Each row is a point on a tangle of strands that fork, close into loops and nearly touch. The rows are in no order.
Points whose rows are less than 38.6 apart are linked; no others are.
daba: [  2 -14   5  17  -4  -8  -4   5  -2  23  15  -3   1 -15  18   0  11  -6
  -6 -13 -10   1   3 -12  -4   4  -2  -3  10   2 -27  -7  -4   4  -3   7]
gunu: [-10  -4  10  13   6 -12  -1   2   4  11  17  -1  10  -6  11 -13   7  -3
 -13   0  -4 -15  -9   5   5  -5  -9  -2   0  -3 -36  13  13  -4  11  -3]
pamef: [ -2  16   2 -13   2   5 -16   6   5  -9   1   0   1   1  -7 -13  -7  13
   7  -1   9  -9  12  -3  -5   0   8   5   3  -5   7  -5  13 -14   7   2]
gusub: [  6  13  -5  20  10  17  -6  18  19 -11 -11   0  -1  -2  14   4 -12   6
  -6   6   2  12  -8  -1  17  -6  -6  13   3  -6 -11 -11  13   1  -8  -2]
vusuk: [  0   1  -3   6   0   1   4   6   1   5  -7   5   2   8   7  14   4   3
  -9   7  -5   7   0   8   3  -4   2  -8 -13  14  -4   5  -6  -1   8  -7]
fepob: [  8   5   2  -7  -1  10  -8  -3  -3 -10  -1  -3 -19  -4 -18 -10  -7  10
  17  -1   4   2   7   1   4 -11   5   8   8 -24  24  -7  -1  -6   0  12]
bik: [  7  11   7  18  10  -9 -15   8  -6 -12  15  -1 -12 -12   5 -14 -16  -9
   3   0   3  -1  -1  -1  10  -4  -2   3  16 -17  -9 -12  22  -4   5   8]
tino: [  2   4  -4  16   3  14   7   4  -8   7   0   0 -14   7   6  14 -14  -4
  -8   4   7  12  -8  -1  10   1  -9   6   6  -2   6 -14  -9   8 -11   7]
vabo: [  0  21  -2   7   2  15   1  -1  -8  -8 -13   6  -5   2  -2  11  -7  10
  10   1  -5   9  26  -1  16   2  11  -5   4  -9  21 -10 -10   7  -4   0]
zit: [ 15 -16   3  -9   6 -11  -5   0  -7  -3   3 -22   2 -12  -8   3  -5 -13
   5 -11   3 -10  -3  -3  -9   8  -4  -4   9  -2  11  -4  -7   6  -2   3]
dip: [  9   8  -1  -1   3  10 -18  11  12 -11 -12   0   6  -4  -7   5  -1  13
   8  -3 -12  -3  11   1   1   4   1  -4   0  -2  20  -5   3   0  -3   3]
Vumal: [-16 -13  11   0   8 -11  11  -1   5  -1   5   0  12  11  -8   3   7  -2
  -6   7  -3  -2 -13  16   4  -6   3   0 -17  -5 -20   9   7  -8  12  -3]
dotis: [  6   7   6   8  10  -4 -17   9   7  -8  11  -8  -2 -11   6  -9 -10  -8
  -2   2   3  -5  -5   1   2   0  -5   3   9  -9 -11  -1  18  -3   6   4]
lagep: [ -1  18  -5  20  -4   6  -6   5 -10  16  11  -1   1  -7  20   2   8   4
 -12  -8  -5   0   9  -2   2   2  -3   4  11   6 -17 -10 -11   6   3   3]
voka: [ -1  10  -2 -23  -1   3 -11   1   1 -12   3   3  -6   3 -13 -19  -9   7
  11   3  12 -11   6  -5 -10  -7   9  10  -3  -8  14  -8  16 -14   2   3]
Farak: [  2 -11 -17 -10 -14   4   7  -2   0 -17 -16   9  -1  13  -4   6  12   0
   6  14  -8  14  -8   9   9   4   3   2 -15   0   1   8  -4  -8 -13 -11]
Zabi: [ 15 -22  -3  -1  11   1   8  -4 -13  -1  10   0  -9  10  -7   8   0  -9
  -6  -4   0   4 -22  13   7  -6 -11   4   2  -9  -2  10  -6  -7  -2   0]
Botuv: [  2  -5   8  14  -3   7   9   5   1  -8 -11   4 -26   2   6   5 -21  -1
  10  16  13  15   0  -3   8  -9  -7   0   3 -12  15 -11   1  -3  -9   8]
Fato: [  0  -4  -3   2   0  -9  -6   2  -6  16  16  17   2   4  -8  -2  20  -3
 -10 -15 -16  -7 -10   4  -2  -3   1   6  -4   1 -24  12  -3 -11   8   8]
vezo: [ -7  14   6  18   5   7  -6  11   0 -14  -8   8 -13   1   3  -3 -23  15
   8  10   6   7  19   5  11  -9   5   7   8 -14   5 -14  12  -9  -1   5]
Tani: [  8 -12 -18  -7  -2  16   4  -1   1 -11 -14   4   2   8   0  15  15  -5
   1   9  -9  17 -19  12  12  -4  -1   5  -7   3 -11   4 -11 -14  -9 -13]
tofo: [-11  -4  11  -3  -4 -16  16  -8   3   5  -9  -6   0   4   2   4 -14 -12
   3  10  17   2  11 -10 -10  11   1 -13  -9  16   8  -3   9   7   4  -4]
Mefal: [ -5  10  -1   6   2  22 -11   8  19  -5  -5 -14   9 -18  12   7   6  -5
  -5  18   6   6 -10  -4   6   3  -1  16   8   9 -15  -2  -2   8  -4 -20]
bida: [-12 -14   2  -5   6   2   7  -1  10  -4  -6   3  14  10  -5  13  17   6
  -3   9 -12   1 -20  13   7  -7   2   2 -17   2 -16  12   1  -3   7  -9]
Lam: [ -2   5 -12  16  -2  19  -4  21  21 -10 -20   5   0  -2  20   7  -4   3
  -2  11  -2  15  -3   0   8   3  -5  10  -3  -2 -10  -5   9  -2 -11  -6]
Lat: [  5   0   6   6  12   4  -9  -3   8   2  14 -18  11 -16  10   0   9 -15
  -5   2   3  -9 -11  -3   2   4  -9  12  11  -2 -23   7  -2  12   8 -11]
Zizu: [ 10  -6   0  21   5  -6   3  11 -10   9   8  -4  -8  -9   9   5  -8 -12
 -13 -11  -3   2  -8  -4   3   0 -10   5  15  -8 -15 -14   1   6  -8  12]
gupiv: [ -9  14   1  18   1  -2   2  11  -3   8   4   3  -2   4  16   2  -5   5
 -11   5   7   3  10  11   0  -6  -2   0   2   8 -23  -8   6  -1  11   0]
boro: [  4  17   6   9   5   5 -13  16  11  -1  -9  -5   3 -12   2   3  -6  12
   5  -2  -4  -8  12   0   3   4  -2  -4   7  -3   8  -6   6   5   3   9]
dopa: [ -1   1   3  19   3  -1   3   9  -2  19   3  -4  -3  -1  16  12  -9  -8
 -14   1   5   2  -3  -9  -6   4  -9   4   0  10  -7 -10  -6  18  -2   2]
Lozat: [ 12   1 -19  -1   5  23   0   1   0  -8 -10   5  -3   9   2   8   8   4
  -7   2  -8  11 -15  14  18 -10  -6   8  -2  -3  -9  -3  -9 -20  -3  -4]
mabog: [  3   0  -5  -1   4  15 -13   6  19 -16  -7 -14  10 -12   1   5   4  -9
  -1  13   4  12 -13  -2   8   7   1  13   8   4 -12  -3   1   3  -4 -14]
mobob: [-10  -8   5 -10  -6 -14  -3 -11  -8  19  14 -10  11  -4   0  -6  18  -5
   4  -7  -8 -13   5  -7 -10   8   6  -5  -4   3  -6   6 -11   5   5  -5]
Lekip: [ 13 -11   3 -18  -1  -7  -5  -2  -6  -9   4 -12  -2  -5 -12  -2  -5  -3
  10  -8   4  -5   0  -1  -8   6  -2  -3   4  -7  19  -1  -2   0  -4   8]
Big: [ 10 -14  -2  -5  -5  -6   8  -2 -18   3   3   9 -17  17 -12   6  -1   4
  -1  -5   1   5  -4  16   3  -9  -1  -9  -5   0  14   8 -12 -10  -1   8]
Rigof: [  2   9 -11   0  13   2   1  -3 -15   4  12   3   4   3   1  -5  11  -9
 -11  -6  -3   2 -17  11  13  -7  -3   9   0  -1 -22  -1  -3 -16  12  -3]
zan: [  5  -9  11   2   0 -11  -3   2   1  12   1 -14   6  -8   6  10   9 -10
   1  -4  -4 -10   0  -2  -9  11  -5  -8  -2  11   3   6  -8  15   2  -1]
Tuzef: [ -3 -10  -3  10   4   5  12   4   6   3  -7   4   8   8   2  17   8   2
 -11   6  -6   4 -18  15   9  -7  -7  -1 -20   9 -14   6  -1  -6   4  -8]
zemom: [  5  14  -6 -11   4  11 -10  -1  -5  -6  -2   4 -10   5 -20  -7  -4  15
  11 -10  -1  -5  11   0  -4  -7   9   8   8 -18  30  -6  -1  -4  -2  12]
monu: [-19  -8  11  10 -18 -22   5  -6  -1  21  11  12   7   0   0 -11  18   3
  -9  -3  -7   1  18   9  -7   2   3 -14   2   8 -21   6   1  -2  10   4]
roki: [  6  -1  -2  -9  -9  -2   3  -8 -22  -1  -1  13 -16  12 -15   0  -4   9
   0  -4  -2   4   6   8  -3  -4   4  -7  -1  -1  24   8 -14  -1  -3  13]
Vufak: [ -8  22   9  -8  -2   4 -11   8   6  -9  -5   0   4  -4   1 -12 -11  16
   6   0   9 -11  27  -1  -4   4   2  -9   8   1   4  -6  12  -7   5   3]
sinup: [  6   8 -11   6  -8  13  -5   9   4 -18 -19   4  -3  -1   3   4  -4   3
  13   7  -5  17   6   2  11   4   3   1   1  -6  15  -5  -4  -6 -10  -2]
Bozu: [ 12   7  -1  23  14   3   1   4 -14  -1   8   7 -12  -2   6  -5 -13  -1
  -6  -3   1   8 -11   6  14 -16 -10  10  15 -15 -11 -15   8  -4   3  17]
dimo: [  9 -14  -6  -7  -7  13   1   1  -3 -10  -8   6 -18   9  -2   4  -1   1
   6   8   0  17  -5   8   9  -8   1  -3  -2  -7  14   8  -9 -11 -11  -1]
dad: [  7   7  -7   1  11  11   1   0  -7  -5   1   4  -1   8   0   2   3  -1
  -9   1   2  11 -17  13  15 -16  -6  11   2  -3 -18  -3   0 -19   7  -5]
mele: [  8 -14  -1 -24   3  -9  -1  -6  -7  -3   3  -8  -1   2 -14  -7  -6  -3
  11  -5   5 -10  -4  -2 -13   0   1  -1  -4  -6  19   5   8  -5   2   1]
fatav: [  5  -6  -1  -1  -2   8   0  -2  -9 -10  -2 -14 -13  -3  -7   6 -12 -14
   5  12  14  10  -7   1   5  -1   2   4  12  -9   8  -8  -6  -4  -6  -1]
fesit: [  5 -14  -3  12   9  -9  12   5 -12  12  13  -6  -1  -6  11   5   0 -17
 -11 -12  -4   4 -13  -3   1   2 -14   5   8  -3 -23  -3  -5   2  -1   6]
kinum: [  2 -10  -7   0  22  13  10  -9  -2  -9   3 -10   5  -2   3   4  -4 -21
  -7   6  16  12 -22   0  15  -6  -9  19   9  -3 -15  -3  -4  -4  -4 -11]
Kib: [  5 -12 -20 -28 -17  10  -3  -7   0 -20 -16  -3  -1   1  -9 -12   4   3
  16   6  -5  13  -5  -3  -5   6   9   9  -2  -3  18   5  -5  -4 -21 -10]
bazu: [  9   3  -6  -7  -6   2   8  -6   6 -23 -21  20  -2   6  -1  -7 -10  18
  12  -8  -3   3  19  -6   2   2   0 -19  -4   5  32  -3  -1   0 -11   2]
keze: [ -6  20   6  16   4   5   0  13   0  -9 -10  16  -4   4   7   0 -16  18
   4  10   9   7  30   6   6  -4   3   2   7  -3   5  -8   9  -8   5   3]
kemat: [  3  12  -1  21  13   2  -5   5  -7 -11   8   4 -13  -4   7  -7 -12  -3
  -3   2   4   5  -4   4  17 -12  -2  12  12 -14  -9 -14  11  -8   2   7]
vezer: [ -1   8  -5 -15  -8 -14   8 -13 -13   9   0  20   4  10 -16 -10   1  11
  -2 -17  -2  -5  15   0 -13   2   9 -16  -6  18  18   4  -4   1  10   7]
kegum: [  1 -21   0 -31  -3 -12  11 -13   2  -8 -12   9   8   5  -8  -5  -3   4
   6  -8  -1 -10 -10  -3  -6   1   0 -22 -18  18  26   6   5   7 -11  -5]
nubu: [ -6  19   3  16  -1  14 -11   5  11   3  -1 -13   4 -13  14   9  -3  -2
  -5  12   4   1   3  -9   4   5  -1   8   6   8  -5 -10  -2  15  -1 -10]
kinod: [-16  -2  13 -15  -6 -16  15 -14   8  -2  -9  -9  12   2  -1  -4  -6  -7
   5   8  16  -6   9  -2  -8   7   5 -19 -10  14   2   1  11   9   5  -6]
pelu: [  7 -13 -13 -13 -12   5   7  -1  -5 -12 -14  12 -10  15  -6   0   2   6
   4   9  -5  15  -4  10   5  -9   4  -7 -10   0  12   8  -8 -13  -6  -6]
nafan: [  6   5   8  14   1   4   2  12   7   1 -17  -1  -6  -2  10  15 -18   2
  -1   2   2   3  11 -10  -2  10  -6 -11   0  11  20  -8   4  16  -6   9]
vinip: [ -7  -5  20  -6 -12  -8  -2 -10  17  10   9  -9  14   1  -3  -8  18  11
   0   4  -8 -29   1   3 -15   1  -2  -2 -10   8  -1  24  12   9   7  -9]
Dubir: [-22 -14  11   5  -6 -22  13  -1  -6  17  15  11  13   8  -5  -9  15  -2
  -9  -3  -6  -3   4  11  -1  -3   3  -7  -4  -2 -20   6   4  -6  14   5]
Lur: [  4   0   3  10   1   1  -1  -1 -15  -5   8 -11 -20 -10  -1   5 -13 -16
   2   2  13   6  -6  -3   8   0  -2   7  15 -17   8 -15  -6   3  -5  10]
Fefe: [ -2 -11   7  14   6   8   7   0  17  11  -4 -14  10  -9  10  18   9  -6
  -8  12  -2   1 -15  -4  -2   1 -11  10  -6  16 -14   6  -7  16  -2 -14]
pudar: [ -1 -20   8  10  -1  -7 -12   3   2  16  21  -2   3 -15  15  -8  12 -12
  -2 -13  -8   2   3 -15  -3   1   5  -6  16  -1 -35  -8   1  -1   0   0]
nalo: [ -2  -2 -10   3   8  -2   2  -2 -11  14  17   8   9   1   4  -7  21  -4
 -12 -13 -18   0 -13   2   8  -8  -5   3   3  -2 -29   1  -4 -13   8   4]
ruvoz: [ -1  -5  -8  -4  -1  10  -2   0  -2 -15  -5 -10  -8  -2  -3   5  -8 -14
   7  16  14  16 -11  -2   8  -2   3   8   4  -5  -5  -8  -1 -14  -6 -11]
zub: [  9 -10  -1  -8   8 -13 -14   2   0   1  16   2   1   0 -14  -8   5 -14
  -3 -15  -8 -16 -11  -9 -14   2   3   7   1 -13  -2  11   9  -6   3   9]
Vum: [  7 -13  -2   5  -8   8  11   2   1  -8 -11   6 -25   3   1   4 -12  -5
   9  14  12  22  -3  -1   7  -2  -8  -4   0  -7  16  -1  -8  -4 -13   4]
Rel: [ -6   0   2  -3  -5 -10 -10  -1   5  18  20  11   6   3 -10  -4  23   1
  -5  -9 -14 -20  -8  -3 -10   0   5   4  -6  -2 -18  16  -2  -5  11   4]
mek: [  8   3   7  10  -6 -11   3  -1 -20   8  -1  -1 -14  -3   4   1 -13  -4
  11  -9  -1   1  18  -8  -1  11   0  -6  13  -7  14 -13  -6   6  -5  19]
bokot: [ -3   1   4  15  16 -10   9   5   2  11  13   2   8   0  18  -9   1  -6
 -15  -2   2  -3 -16   4   5  -9 -16   4   0   2 -38   0  12  -4   8   1]
Mibel: [-19   9  -1 -19  -5   2   4 -12  -1  -4   0  -8  17   1  -6   3   9   1
   2  13   7   0   2   5   2  -3  15  -4  -9  10  -7   7   1  -1   7 -17]
saz: [ -8  19  -5 -17 -10   2 -13  -6   5  19  10  10   6   1 -14 -13  15   5
  -5 -12   3 -22   5  -9 -27   2  15   6 -10   3   1  11  -3   0   4   1]
gan: [-11  -2   5 -16  -3 -11  -1  -8   2  16  15  -9  16  -6 -11  -7  14  -2
   2  -7  -8 -24  -1 -10 -20   9   6   0  -9   3   2  11  -1   9   7  -6]
mibi: [ 13   0   3  26   7  -1   5   7 -10   1  10   0 -18  -5   8  -3 -20  -6
  -7  -7  -1   5 -10  -3   7  -3 -14  11  17 -16 -15 -17   5   8  -7  19]
Mizud: [  7  -6 -10 -13   0   9 -14   4  11 -21 -10 -16  10  -6  -2   4   5  -5
   7  12  -1   9  -7   3   4   8   5  11   5  -3  -1   0  -4  -2  -8 -13]
Luv: [ -1  22   5  23  -7   3  -9   5   5  17  12  -5   1 -10  18   0  10  16
  -9  -2  -5 -11  11   1  -1   1  -6   1   5   8 -16   1  -5   7   4  -3]
dazo: [  4  -3 -14 -15 -12   6  -4  -1   5 -26 -15  -8   6  -4  -3   3   1  -9
  13  14  -3  15  -5   0  -1   9   7   8   1  -3   7   0  -2  -1 -16 -13]
Bona: [  1 -11  -6  -5  12   4   6  -5  -6 -11   2 -12   3   1  -3   4   0 -18
   1   7   9   9 -16   5  10  -4   0   5  -1  -6 -12   2  -1  -8   0 -12]
Mon: [ -4  18   0  17  -5   3  -5   2 -15  13   0   2  -1  -5  14  11   4   6
  -7  -7  -6   4  13  -3   3   7   1  -2   6   6  -3  -6 -16  10   4   6]
lenuv: [-22 -14  11   3   3 -21  14  -2  -1   6  15   8  15  13 -12  -2  11   2
  -9  -3  -7  -3 -10  19   3  -3   7  -2 -10  -5 -15   9   5  -8  15   4]
zuze: [ -4   1  -4  11   9   5  13   4   0  14  -3  -5   2   4  12  13  -5  -6
 -18   5   4   7 -14  -1   2  -5 -13   9  -6   9 -15  -7  -4   7  -2  -4]
Munu: [ 10 -18  -4   8  11  -1  14  -3 -18   7  13  -3  -8   4   3   3  -3 -19
  -5 -10   1   5 -13   4  10  -4 -15   4  10 -12 -16   0  -8  -7  -1   5]
Bera: [-15 -11   3 -27   0 -14  12  -3   8  -9  -2  -7  14   4 -13  -8  -4   4
  11  11   7  -5   1   4  -7   0   8 -10 -14   0   1   5  22  -7   1  -7]
sutab: [ 11 -21  10  -9   3 -14  -6   1  -2   7   4 -19  10 -11   0   0   6 -13
   5 -12  -3 -15   0  -3 -15  12  -6  -9   4   2   5   6  -4  11  -1  -1]
Pok: [  9  -3  -4   1  -8   0   6   2   8 -19 -23  21  -9   4   5   0 -12  11
  14   1  -5  11  11  -2   5   4  -1 -16  -5   4  30   0  -2  -4 -12   4]
Feno: [  3   9  -7  12  -1  16   2   9   6 -17 -18  12  -7   5   5  10  -7   9
  12   6  -8  17  20  -1  16   0   5  -1   3 -12  19  -5  -5  -1 -12   0]
zag: [  8 -13  -6 -22   7  -9  -4  -2   1   4  10   2   4   5 -27 -11   5  -9
  -2 -18   0 -21 -11 -10 -24   2  10   9  -7 -11   8  14   5   2  -5  10]
gug: [  1  -1   8  13   0  -2   8  -3   6   8 -13   4 -11   6  15  14 -20  -7
  -6   3   8   7   7 -22  -5  13  -6 -11  -6  21  16  -9   1  19  -5   1]
nivim: [  8   4 -11   6   3  18   1   6  -6  -4 -10   0  -6   8   0  16   3   5
  -5  -2  -7  13 -10   8  13  -7  -5   5  -1   2   4  -3 -14  -6  -3   0]
fipul: [ 11  -1  -7  15  11  15   2   6   8 -11  -6   0  -8   1  10   3 -11  -5
  -7   8   4  19 -14   3  15 -13 -11  12   4  -7  -6 -12   6  -8  -7  -4]
buzad: [  0  21  -7 -22  -3   6 -18  -2  -2   8   5   1   6  -2 -18 -13   9   8
  -2 -16   3 -18   3  -9 -21   5  15  11  -3  -1  14   5   0   3  -1   9]
loso: [ -4 -16   1 -24  -6 -14  18 -21  -4  -7  -9   4   5   9 -10  -7  -6   3
   8  -9   4   1  -3  -3  -7   0   7 -21 -17  15  20   4   6   4  -3  -6]
lusa: [  5  -4   3   2  -4 -13  -6   1 -18   9   9  -2  -2   1   1   1   0  -3
   0  -9  -6  -1   5  -2  -3   7   1  -6   7   1  -4  -1  -5  -4   3  11]
Nul: [  3   2   7  11  -3  -4   3  -5 -19   5   2  -5 -15  -5   0   3 -14 -11
   6   1   8   5  10  -7   4  11  -2   2  18 -12  10 -17  -8   6  -6  16]
duboz: [ 10   4  -9 -22   4  -1  -5  -2   5   4   5   5  -1  10 -23 -15  -3  -1
  -3 -12  13 -17  -9  -8 -23  -8  13  13 -10 -11  10   6  13  -7  -7   9]
Num: [ -1   3   2  19  -2   1   3   2  -7  22  15  -2   4 -13  21   2  13  -2
 -11 -11 -10   3  -1 -10   0   3  -7   4   9   5 -26  -7 -12   7  -3  -1]
saruz: [ -1  11   1  19   7  -2   5   9   1   9  10   1   0  -3  18  -6  -4   4
 -16  -5  -1  -3  -9   5   1  -5 -11   5   4   3 -29  -4   9  -4   8   4]
Nin: [ -3   6   2  22   2  12   3  10   5 -12 -11   7 -19  -2   4   5 -19   7
  12  15   7  15   7   1  15 -12  -2   9   9 -17  12 -13   6  -5  -7   5]
pem: [ -9  19   6  19   1   0   1  11  -7   2  -5  12  -4   4  12   0 -14   8
  -8   6  12   6  21   5   3  -3   3   0   5   4 -11  -8   5  -3  10   4]
pepes: [ -6   3   6   9  -1   2   5   2  10  10  -8  -7   5  -1  12  15  10   3
  -6  11  -2  -1  -6   1   1   0  -6  -5 -12  16  -6   8  -5  12   7 -10]
Sonu: [ -2   8 -16  15  -6  14  -4  20  15 -17 -22   7   2  -1  13  10   1   5
   4  11 -11  19   2   0   7  10  -1   6  -2   0   1  -1  -2   0 -13  -6]
reva: [ -7 -22  -1 -25  -1  -8   6  -5   9 -16  -4  -4  11   6 -12  -8  -3   1
  11   8   2  -3  -6   2  -8   0  11  -2 -15  -1   8   7  15  -6  -5  -5]
Riti: [ 13 -18  -5  -4   3  -6   1  -3 -15   6  14   8 -14  12 -14   5   3  -6
  -5 -10 -10  -1 -14   9   3  -5  -6  -1   1  -5   4  11 -10  -9   1   7]
popu: [ -6  20   1  -9  -2   8  -2   3   8 -18 -11   7   9   0   2  -9  -9  20
  12  -4  10  -1  29  -8   3   4   9 -10   3   4  14  -7   9   0   0   0]
gav: [ -2   0   1  -5  -5 -10  -7  -1 -11  11  11  -2   4  -8   1  -5   9  -4
   1  -6  -2  -8   6   0  -8   9   2  -2   2   2 -11   1  -4  -4   6   4]
kol: [-22   7   0 -10   5   3   3 -10  -4  -1  10  -8  17  -3  -3   1  12  -2
   0  11   2  -6  -9  10   5  -2  14   5  -6   4 -19   8  -2  -3  12 -18]
Kef: [ -7  -2  15   5   2 -14  15  -9   6  16 -11   0  -4   4  12   8 -12 -12
  -5   2   8  -2  11 -18 -10  12  -7 -17  -7  24   9   0   4  18   2  -2]
zevep: [ -2  24  -1  -5   1   9  -1  -2  -4  -9 -11   7   2   1   0   5  -8  16
  10  -5   2   5  32  -6   3   4   7  -9   5  -4  19  -8  -5   4   1  -1]
kiz: [  8 -13 -16 -28  -7  12  -9  -1   7 -17 -16   4   1   4 -17  -4   8   4
   6  -1  -8   3  -8   0  -6   8  10   7  -4  -1  24   5  -6  -2 -17  -7]
Vuvo: [  0  18   3   6  -6  -1  -3  -6 -11  11  -4   1   2  -3  11   6   0   3
  -2  -9  -3  -1  23  -7  -4  12   4 -13   7  12   9   0 -14  14   7   4]
pemed: [-15  -3  12  -4  -4  -5  -9 -16  18  10  25  -8  17  -3  -8  -8  27   1
   3   0  -9 -29  -5  -3 -10   2   5  10   0 -10 -13  26   1   6   9 -11]
deta: [ 14  -6   6  -3   0   6  -5   0   3 -13  -8   1 -23  -9 -12  -8 -12   6
  21   4   1   6   2   5   7 -13  -4   1  10 -23  25  -6   2  -7  -9  16]
vus: [  7  -4 -11 -21  -3  12 -17   6   5 -12 -13   0   5   1 -11   4   8   4
   2   1  -9  -1  -7   5  -6   4   7   2  -3   5  20   5  -6   0 -10  -6]
Kuge: [ -5  13   8  16 -12  -2  -6   0   2  19  14   3   3  -3  12  -5  15  14
  -8   2  -7 -15  11   4  -4  -1  -4  -3  -3  15 -16  12   0   5  13  -4]
bebuk: [  0   4  -7  10   7  10  11   0 -10   9   1  -3  -8   7   4  11 -12 -10
 -15   1  10  12 -16  -1   9  -4 -11   9   1   2 -10  -9  -7   0  -8   0]
lafu: [-17 -11  13   5   3 -17   3  -3   2  10  20 -13  13  -6   6  -7  13 -10
   1   1  -4 -16  -4   4  -1   1   0  -1   0  -4 -23  11   5   3  12  -5]
Luvi: [  6  13 -11  17   4  19   8   4  -8   3  -4   1  -9   2   3  17  -7   6
  -6  -7  -1  12  -3   8  17  -5  -7   3   8  -6   9 -12 -16   8 -11   9]
gudi: [-13   8  -2 -13  -7  -7   7 -15  -1   4  -5   3  11   8  -9   2  10   8
  -5  10  -2   2   4   5  -1   1  13 -15 -16  16   3  10  -2   6  13 -10]
ven: [  2   4  -7 -15 -10  -7   8 -16 -18  -1  -3  17  -8  12 -12  -5  -8  12
   0 -11   3   6  16   2  -5  -4   5 -13  -5  12  24   1 -11  -1   2   4]
Dida: [  5 -10   1   1  -6  12  -8   6  10 -18 -14   0 -26  -5  -4 -13  -5   1
  21  11  -1  16  -1   3  16 -10  -4   4  10 -28  21  -3  -3  -9 -15   8]
Lol: [-22  -6  15 -22  -1 -12  13 -11  11  -4   1 -12  21   1  -6  -9  -2   2
  10  14   7  -9   4   2  -7  -1  10 -11 -13   5  -3   5  15   4   4  -9]
zami: [  8  -3   0   7  -4   1   8   8   8 -13 -22   9  -9   1   7  12 -15  -1
   8   5   0   9   6  -8   0   7  -5 -13  -4   5  23  -3  -1   4 -16   5]
Ronog: [  4  -9   1   6  11   9   0   2  13   4  -2 -18  12 -13   7  14   8 -11
 -11   6   5   0 -16  -3   1   2 -12  14   4   6 -14   5 -10  18   4 -14]
Mogav: [  8   0   2  -2  -6 -12  -2  -1 -20   7   3   0 -10  -1  -2   1  -5   2
   7 -16  -6  -3  13  -3  -5  10   1  -8   9   1  12  -5  -9   0   0  17]
Bita: [ -9  -5  15 -18  -7 -15   1 -12  12  14  12  -6  15  -2  -7 -15  16   4
   9  -8  -4 -30   2  -7 -18   2  -2  -4  -6   8   4  16   9  10   3  -3]
zakik: [  2  19  -7 -16   0   4 -16   0  -7   3   5   2  -3  -2 -19  -9   4  10
   8 -20   0 -12  13  -8 -15   1  13  10   6 -11  20  -5  -2  -3  -2  11]
nes: [ -8   8   0 -19  -7  -6  -2  -9   0  18   7   6  10   2 -16  -7  20   3
  -3  -8  -7 -21  -1  -7 -19   5  15   2 -10   8   6  13  -8   9   3   0]
liso: [ 10   7  -6 -14  -1   9 -17   6   0  -5  -6   1  -1   1 -13   4   4   8
   1  -6 -11  -3   0   0  -4   2   7   2  -2  -1  19   1  -6  -3  -1   0]
Zinot: [  1   1  -6 -17  -7  -8  18 -15   5 -22 -18  13  -4   5  -1 -12 -13  11
  14 -10  11   9  16 -15   0   1  -1 -21  -7  13  22  -6   4   2  -2  -2]
Meti: [  3   5 -10   9  23  12   8  -5   3  -8   3   3   3   0  10  -4 -10 -14
 -14   8  11  14 -22   1  15 -11 -12  18   9  -5 -16 -16   7  -7  -4  -6]
Tuf: [-12  -8   8  -1 -10  -6  -9 -10  14  18  28   4  13  -1  -4 -14  30  -2
  -1  -7 -16 -25  -4  -7 -12   0   6   6  -2  -4 -18  18   2  -3   2  -4]
futes: [ -3   5  -4   0  -4  -9   7  -5  -7   7  -6  13   7  11   0   6   2   6
  -9   5  -1   6  10  11   3  -1   5 -13 -11  20   4   6  -4   0  16  -5]
zis: [  5   3 -10 -24   1   7  -9  -3   5  -6  -1   0  -7   4 -21 -23  -8   4
   4  -3  14  -8  -4 -11 -18 -10  14  13 -10 -17  13  -1  14 -11  -4   5]
kaz: [  8  -4   5   5   9  -3 -17   6   5  -2  10 -15   4 -14   5   0  -1 -10
  -5  -2   1  -5  -6  -2   3   4  -5   3   7  -5  -9   1   4   3   9  -2]
Nim: [ -2  -8  23   1 -12 -14   4  -8  21  11   0  -3   9   1   6  -5  13  12
   1   7  -7 -27   4   6 -11  -2  -7 -12  -8  14   2  21   8   8   9  -8]
bobu: [-13   5   8  12 -16 -15   2   0   2  25  11  11   6   6   1  -8  21  13
 -13   0 -10  -9  12   9  -4   0  -1  -6  -4  13 -15  14  -4   4  17  -1]
doz: [  2  18   8  14   3   5 -10  12  12   4  -2 -12   1 -14  11   8  -3   4
   1   1   0  -6  15  -4   1   6  -6  -3   9   1   2  -9   4  15   0   2]
Zep: [  3 -23  -4 -31  -1  -3   1  -1   8 -14  -8   0   3   4 -14  -8  -5   2
  11  -2   0  -6  -9  -2 -13  -1   4   2 -15  -5  19   5  13  -6  -9  -2]
sasez: [-13  -3   5  -6   6  -4  -1  -5  -1   4  15 -11  16  -6   0   4  10 -13
   3   8  -1  -9  -8   7  -1   0   3   3  -3  -1 -17   6   2   1  12 -11]
Botin: [ -2  -6   8  13   1 -12   3   3  -3  17   2  -9  -2  -4  13  11  -4 -12
  -9  -3   3   0   2 -12 -11  11  -6  -3   2   9  -6  -3  -4  18   2   5]
popum: [  0  -7  -1 -15  -7  -9  16 -13   1 -12 -17   6  -2   4  -2  -6 -12  -2
  14  -2  12   8  10  -9  -4   6   2 -24 -11  16  21  -6   5   3  -2  -1]
kopi: [ -6  13  -1   3  -5  -7   5  -7 -13   4  -5   6   1   5   4   2   0   8
  -2  -2   5   6  23   0  -4   5   5 -15  -2  13   2   0  -7   2  11   0]

How many points has the smallest loop of links through each point below? Write none if it is on no loop.
vus: 12
Tuzef: 15
nafan: none

A piece is two or more points that can be reached from each other along the links. Count, over all rows, the pieces, the separate loops (a circle has one, a figure eight two, a Y none), the forks (points with three links) and the tips (points with one).
pieces: 3
loops: 2
forks: 5
tips: 7

A fork is a point with three links, a tip a point with one. Leave the first point through the second and follow the links. Name the first fork or tip that comes.
zit, sutab: Lozat
reva, Bera: kegum
fipul, Meti: gan
popu, Vufak: zub
vezo, keze: futes
Riti, Zabi: vusuk
Lat, kaz: vezer
Vumal, lenuv: lagep
saz, buzad: Dida
Lozat, dad: pemed
